Each row is a point on a landscape with many valleys, with its height.
A ball rolls from a point to the lowest of its 5 nearest points, and stops where none of them is lower. Distance is the straight distance between rows; heights are no part of it.
dusu: [ 19  17   0 -13  29 -43 -11  -5  18   3  17   2   0   0   7  21   9 -54
 -29 -36]  h=180
nabe: [-28  -6 -35  -3 -19 -13  28  16  20  16  11 -11 -16  -1   7 -16 -17  23
   4  17]  h=346
Med: [ 17 -30  -9  10 -16  24  -7  -7   0   8  19  15 -18   9  10  -5  32 -16
   6   1]  h=349
lari: [ -3  -5 -20   3   7 -30 -26 -19   9   5  12  -4  32 -22   9   0 -11 -39
 -39 -35]  h=280
Ful: [-15 -20 -13   4 -19  40   2  11 -23  17 -20 -16   3  23 -16 -24  -2  72
  21  47]  h=356
nada: [ 16  12  39 -28  27 -44 -25 -10  19   2  17   2   5  -1   1  36  14 -85
 -30 -29]  h=85
sesib: [-18 -32 -17  26 -36   1 -19 -34  -5  25  30   2  -6  -9  36 -30  40 -14
 -20   7]  h=372
daraz: [-11  -8 -18   8  -8  13  22  -8  18  11  14   5  -5 -10  -5   1  12  -9
  -6  -8]  h=316
nonug: [ -1  10 -28 -13  47  -9  44   6  30  36 -44 -34 -20 -11 -25  35 -52  50
  -4 -13]  h=613
maba: [ -8  13 -19 -27   2 -35  18  40 -12  -6 -26 -13   2 -12  -8 -15 -37  48
  22  14]  h=462
supi: [  6   6  23   3  10  34  -4   6 -35 -26  -6  20  -4   8   7  -2  -3  -9
  17  13]  h=288
ter: [ 19   0  17 -17   2  24  12  12  24  -2  -4   9 -18  27 -15  39  27   9
  13  15]  h=360
nad: [-19  -8 -30  -7 -28 -37  19   8   2 -14   9   2   4 -30  32 -32   9 -18
  -8  16]  h=304
bisup: [ 11   1  19  44 -26  39 -22 -25 -15   1   6  38   4   3  21  -9  24 -22
  13   9]  h=282
biza: [ 30  45  64 -34  24   6  -6  24 -20 -35 -42   2  30  16 -35  37 -30  30
  42  -4]  h=556
pido: [ -1  -1   2 -16  15  19  40  10  36  31 -38 -31 -29  17 -24  36 -21  58
   2  -9]  h=518
Masu: [  8   7  18  25  12  54   7   8  -8   3 -32   3  -3   8 -26  10  -7  25
  16  31]  h=246
sufo: [ -2   7 -25  46  23  29  -9  12 -30  10 -56 -18  -5 -28 -41 -17 -37  35
   0  11]  h=528
Palik: [ -9  -4 -41   2  19 -18  20  -7  41  45 -11 -30 -12 -22 -16   2  -3  11
 -14 -11]  h=640
Gim: [ 12  24   2 -17  24  -9  20  26   4 -17 -34  -3  -7 -13  -6  25 -33  -1
   4   1]  h=441
tibab: [-19 -27 -59  14  21 -36 -23 -52   4  29   8 -17   3 -27   1 -29  21 -19
 -64 -45]  h=426
kez: [ 10  11   0   0  11 -25  -1  -7  12  -4  32  18   1   3  26  -2  35 -47
  -3 -22]  h=235
Muz: [ 15  21  18 -17   9  -7  -1  21 -16 -26   1  14  -1  12  18   2 -13   8
  36  24]  h=350
zisef: [  4  17  14  21   3  10 -11 -19 -35  -8 -22 -18   5 -22 -20  15 -46 -10
 -22 -13]  h=353
gope: [-24  -4  -7 -11 -24 -23  34  23  24   0  18  -3 -15   1  25  -3  17   1
   5   5]  h=230
gonip: [ -5   0  -5  10   8 -17 -28 -27  10   0  16  27  15 -11  21   7  12 -48
 -11 -17]  h=253
lud: [ 29  24  35 -24  38 -31 -21   4  24 -24  -7 -12  -9  -6 -25  48 -43 -27
  -9 -21]  h=627
vos: [  6  15  30 -30 -24   4  18  32 -16  -5   2  11  -7  41  -4   4  21  61
  52  38]  h=347
bori: [ -1  18   6  14   2  15 -12  25 -73 -14 -24  18  33   6 -18 -27 -25  30
  38  -6]  h=263
bog: [-17  -2 -51  17  15 -32   5 -35 -11  -1   0 -24   6 -34  -1 -14 -16 -31
 -55 -29]  h=430
dup: [ 31  26  53 -15   1  22 -12   6 -23 -30  20  12  -1   0  18  37   1 -30
  10   5]  h=376
laba: [ 28  25  60  -6  10  22  -1  11 -64 -39   5  27  14  46 -11   6 -16  41
  58  20]  h=102
kon: [  6  14  26   8   9 -18 -11 -25   8  10  30  -3   8  -3   9   2  24 -54
 -18 -34]  h=241
penor: [-26 -10 -66  -4  18 -35  11  -3   6 -18  -9 -18  -3 -35   9 -13   2   8
 -34 -18]  h=421
Peran: [-26 -53 -24  21 -26 -11 -26 -41 -14  29  22  -1  12 -21  25 -42  39 -22
 -42 -28]  h=388
tokud: [ 16   4   3 -10  28  -1  -1  24 -14   4 -27   2  15   1 -28  24 -14  40
  20   5]  h=390
Zop: [-16   2 -26   0  14 -42 -19 -25  14  25  20   1   3 -13  -9 -11  33 -42
 -29 -41]  h=294
Zugi: [ -4   7  -1   8  26   6   8   0   5  20 -24 -13  -6  -4 -36  26 -21  19
   2   4]  h=359
ruv: [-18   8 -30 -24  11 -65  21  -7  52  -2  25 -11 -12 -10   7  10  10 -23
 -33 -36]  h=514
mak: [-17 -29  -1  -3 -40  23  12 -23  39  25  62  13 -15  14  29 -21  37   0
  -5   3]  h=419
lak: [ 14  33  37 -14  14  24  -6  25 -26 -25 -31  -4  -3   2  -6   7 -32 -11
   7  10]  h=369
telen: [ 10  -6   4  29  -8 -16 -26 -26 -26  -9   5  10  35 -20  29 -21 -30 -53
 -16  -8]  h=283
gutef: [ 18  10 -14  -1  24 -17 -15  -5  18  10  -3 -20 -13 -23 -12  22 -40 -22
 -21 -34]  h=443
rusis: [ 11   3   4  18  17  18 -28 -15  -5  12 -17  -7  -8  13 -15  44   0 -38
  -5  10]  h=111
Ziz: [ -9  -3 -29  13  15 -48 -22 -21   2 -13  33  -7  15 -32  27 -21  -7 -51
 -28 -42]  h=303
lemem: [  8 -19  26  37 -44  34 -25  -7 -51 -26  12  44  18   8  57 -40  19 -28
   4  -2]  h=238
sabi: [ 12  18 -18  15  22 -23 -28 -20  -3 -16   5 -16   2 -15 -18   4 -47 -46
 -42 -36]  h=361
Vegu: [-23 -47 -20  43 -53  24 -25 -24   4   5  40  34  20 -13  37 -52  29 -24
 -12  -5]  h=319
figo: [-16 -11 -41   8   7 -16   6 -12  -4  11  -8 -21  12 -33   1 -16 -15  32
 -13   0]  h=531
guv: [  6  14  15  -5 -10   8   0  22 -44 -28   8  39  35  26 -14 -20 -16  56
  65  13]  h=193
kesu: [  0 -22  -4  -4 -36  12   8 -12  12   2  37   9 -14   3  26 -16  28   6
  19  30]  h=277
Migun: [ 12  -2 -26  19  24  -8 -13  -8  -7   2 -39 -15   0 -14 -50   2 -40  11
 -41 -26]  h=523
tati: [  8   6  12  20  11  22  -5 -11 -13   0 -32 -10   8   0 -21  10 -24 -13
  -7  15]  h=252
runeb: [  0  -6  32 -46 -45   0  32  16  42   2  49  10 -26  37  44  -6  33  -1
  27  37]  h=611
kalu: [ -2 -16  24  26 -32  46  -6  -1 -18   7   2   5 -16  29 -18 -11  24  37
  19  30]  h=272
sobut: [ -5 -16 -37  28 -14  -9  -7 -16  -5   7  16   2  -8 -14  24 -42  20   2
 -25 -12]  h=396
Lel: [-27  17 -25 -17 -25  -3  14  28 -32 -14   3   3  20  10 -10 -38 -26  66
  35  23]  h=339
pubi: [-14 -17 -47  25  16   3   5  -8   7  16 -27 -33  -5 -26 -32  -9 -36  31
 -48 -10]  h=677
zuzun: [ 11  33  17   2  15  -2 -10  17 -28 -45 -49 -31  11 -32 -37 -13 -78   1
  13  -1]  h=540
Pamuz: [  5   1  -2 -10   0  11  26  -8  44  20 -11 -11 -14  15 -16  26  20  25
 -15  10]  h=413
rofo: [ 13  -2  15   7   5  -4 -27 -18 -15 -16   8  18   9   0  25  10  -7 -56
 -14 -30]  h=262
pugol: [ 16   2  51  -7  -8  22  -3  -6 -38 -33  11  23   6  16  36   3  16 -22
  25  26]  h=318
Ton: [-25 -32  -2 -20 -44  27  10   9  34  19  26 -10 -26  52  14 -25  30  31
  19  56]  h=557
mukir: [-13  -8 -22  15  12 -22  -8  -8 -16   2 -15 -20   1 -25 -18  -9 -51  -8
 -37  -3]  h=496
Kozen: [ 10  23   4 -21  43 -23   4  17  37   0 -19  -5 -21  -3 -13  51 -34 -19
 -15 -24]  h=534
Lev: [  3  23  10 -33  29 -13  36  36  33   3 -26   0 -17  -7  -1  35  -8  32
  29  11]  h=510
bes: [  1 -11  -8  31 -12 -20 -59 -43 -18  16   7   1  39 -19   5  -7   5 -37
 -49 -57]  h=333
Peral: [ -6 -29 -17  26 -20  28 -18   7 -52 -13 -17   8   8 -12  -9 -35  -5  12
  -6  18]  h=306
nivuf: [-11  -2  -3 -22  13 -29   2 -15  48  45  25 -25 -11   8  -3 -15  60  -8
 -25 -31]  h=520
Som: [ -5 -15  -7  14 -17   0  -9  -2  -3 -18  21  30  15  -6  57 -41  15 -38
  20  -7]  h=197
ponis: [ -9  -4  15 -38 -38   0  20   9  45  17  31  -8 -16  31  18  15  43   1
   3   9]  h=456
lilil: [  7 -13   0  22   7  -2  -9  -5  -5  -8   3   5   8  -5   2   3 -15 -32
   4  -6]  h=292
Gifum: [  6   7 -21   1  23 -34  22  19  22 -11 -26 -18 -10 -24  -3   6 -39   5
  -2  -9]  h=512
mita: [-11   8  18 -25 -16   9  39  25  14   1   4 -11  -7  25  -1   3  13  47
  13  42]  h=418
Peka: [ -4  -2 -26 -37  37 -53   3  -6  54  26  16 -10  -2  -6   5  16  49 -13
 -34 -46]  h=493
guda: [-16  -7 -55  -2  20 -43  -6 -17  18   7   6 -16  -8  -9   4 -13  -5  -9
 -45 -24]  h=357
fal: [-13   5 -18  18 -12  30   7   9 -12  -9 -13   0 -20  -9 -28 -15  -6  18
   3  22]  h=340
kodot: [ -1 -19  21 -18   3  13  13 -10  38  15  23  -4 -18  29  -9  11  27  31
   9  22]  h=458
Mefe: [-31  -1 -25  -9   8 -12  20  23  11   6 -39 -22 -22 -38  -5 -15 -35  58
  -1  15]  h=515
buf: [ 25  26   8  10  22   5 -10  -9  19  10  -4 -35  -7  -7 -20  49 -50 -20
 -33 -24]  h=497
Dar: [ 12  -4  51  -3 -25  15  -1  -1 -60 -36  16  36  26   4  53 -27   4 -22
  31   2]  h=273
lamel: [-13  -4  -4  -8 -26   7  13  17  -3 -24  36  16   7  -3  37  -5  38 -19
  20  16]  h=132
Kibi: [-15   3  -9 -20 -32   1  11  26 -17 -14  24  19  26   9   6 -41  -9  45
  42  32]  h=335
dekos: [-25  12  -4 -11 -27  25  -1  23 -30  -8   4  14  16  31 -21  -7   7  52
  52  31]  h=261
rabu: [  0  11  43 -37   8  27  14  29  -4 -46 -16  13 -18  15 -28  27   0  17
  33  25]  h=399
dudof: [ 15  12  32  -7  -9  40  -6  -4 -26   1 -23  17  18  24 -25   5  12  27
  33  34]  h=172
Gisi: [ -6  -7 -19  19 -14  14   4  32 -27 -13   4  21   2   6  27 -24   9   7
  22   4]  h=217
gid: [ 10   9  -3  11  29  16   1  23 -25 -17 -35  -7  12 -12 -35   5 -36  28
   7   4]  h=440
meb: [ -6 -41  10  58 -28  32 -37 -38 -18   9  24  24  26   7  39 -28  33 -36
 -13 -12]  h=275
Subi: [-16 -35 -19  -5 -32 -10  29  16   4  -7  43  11  12   7  62 -48  30  -4
   9  23]  h=257
momu: [-10  10 -18  12  21 -19  19  18 -26 -15 -32 -21  13 -34  -8 -29 -44  33
   6  -5]  h=533
Gugo: [ 11  23   2 -11  30  -5  -9 -20  24  38 -14 -10 -18   3 -37  40  18 -22
  -8 -19]  h=307
bif: [ 28   1  13  -7  21 -16   9   6   9 -20 -10  -3 -13   2  -4  31   2 -16
  16  15]  h=362
suf: [ 10 -34  41 -24 -48   6  21   1  22   1  32  10 -18  27  31  12  48   1
  22  22]  h=459
tes: [ -7  10 -11 -20  -2 -28  17  12  64  33  17 -24 -17  23  -4  20  26  10
 -21 -22]  h=495
Sonip: [ 25  11  27  -4   4  29  -6 -17   7  -6  19  17 -13  19  -7  35  19 -32
   6   9]  h=259
pufi: [ -1   6  36  28 -20  38 -20  11 -63 -32 -18  24  14  14 -13 -23   7  19
  35  28]  h=234
diso: [ -4 -26 -14  48 -21  24 -20 -26 -29  19  12  18  15  -7  10  -9   3 -24
  -9   0]  h=326
zifa: [ 20  14  41 -25  -2 -24 -34 -39  31  33  17  -8  11  19 -20  21  59 -50
 -36 -23]  h=222
rida: [ 10  23  -6 -14  46 -28   4 -15  44  41  -3 -15 -17  14 -24  42  14 -17
 -33 -42]  h=417
raso: [-30 -24 -48   3   0  -8  16  15  -9  32 -31 -28  -4 -25  -8 -42 -34  50
 -29   5]  h=653
Noki: [ 16  -7  45  11 -24  44 -14   0 -10 -25   9  43  -4  23   7  22  61  -9
  36  33]  h=395
fekug: [-10  -7  22 -14   8  45  16  28   6  13 -18  -2  -5   6 -30  32   6  41
  32  25]  h=317
Bomet: [ 24  34  25 -30  30 -17  20  27   7 -17 -39  -8   3  13 -11  27 -45  25
  29   6]  h=472
pid: [ 25 -24  23  16 -37  35 -25 -28  20  -1  38  49  -5  23  35   0  73 -29
  27   3]  h=469
Buzi: [ 15  27   5  -8  28   2   4   9  -2 -10 -49 -44  -7 -22 -53  25 -70   5
 -16  -8]  h=649
Mur: [-25  -4 -11 -22 -29   9  29  21  25   7  10  -9 -14  13  18 -10  16  19
  21  22]  h=322

For each start below, name the point where the ball stops.
sabi => nada
tibab => nada
Ziz => nada
bes => nada
Peran => lamel
pubi => rusis
diso => lamel
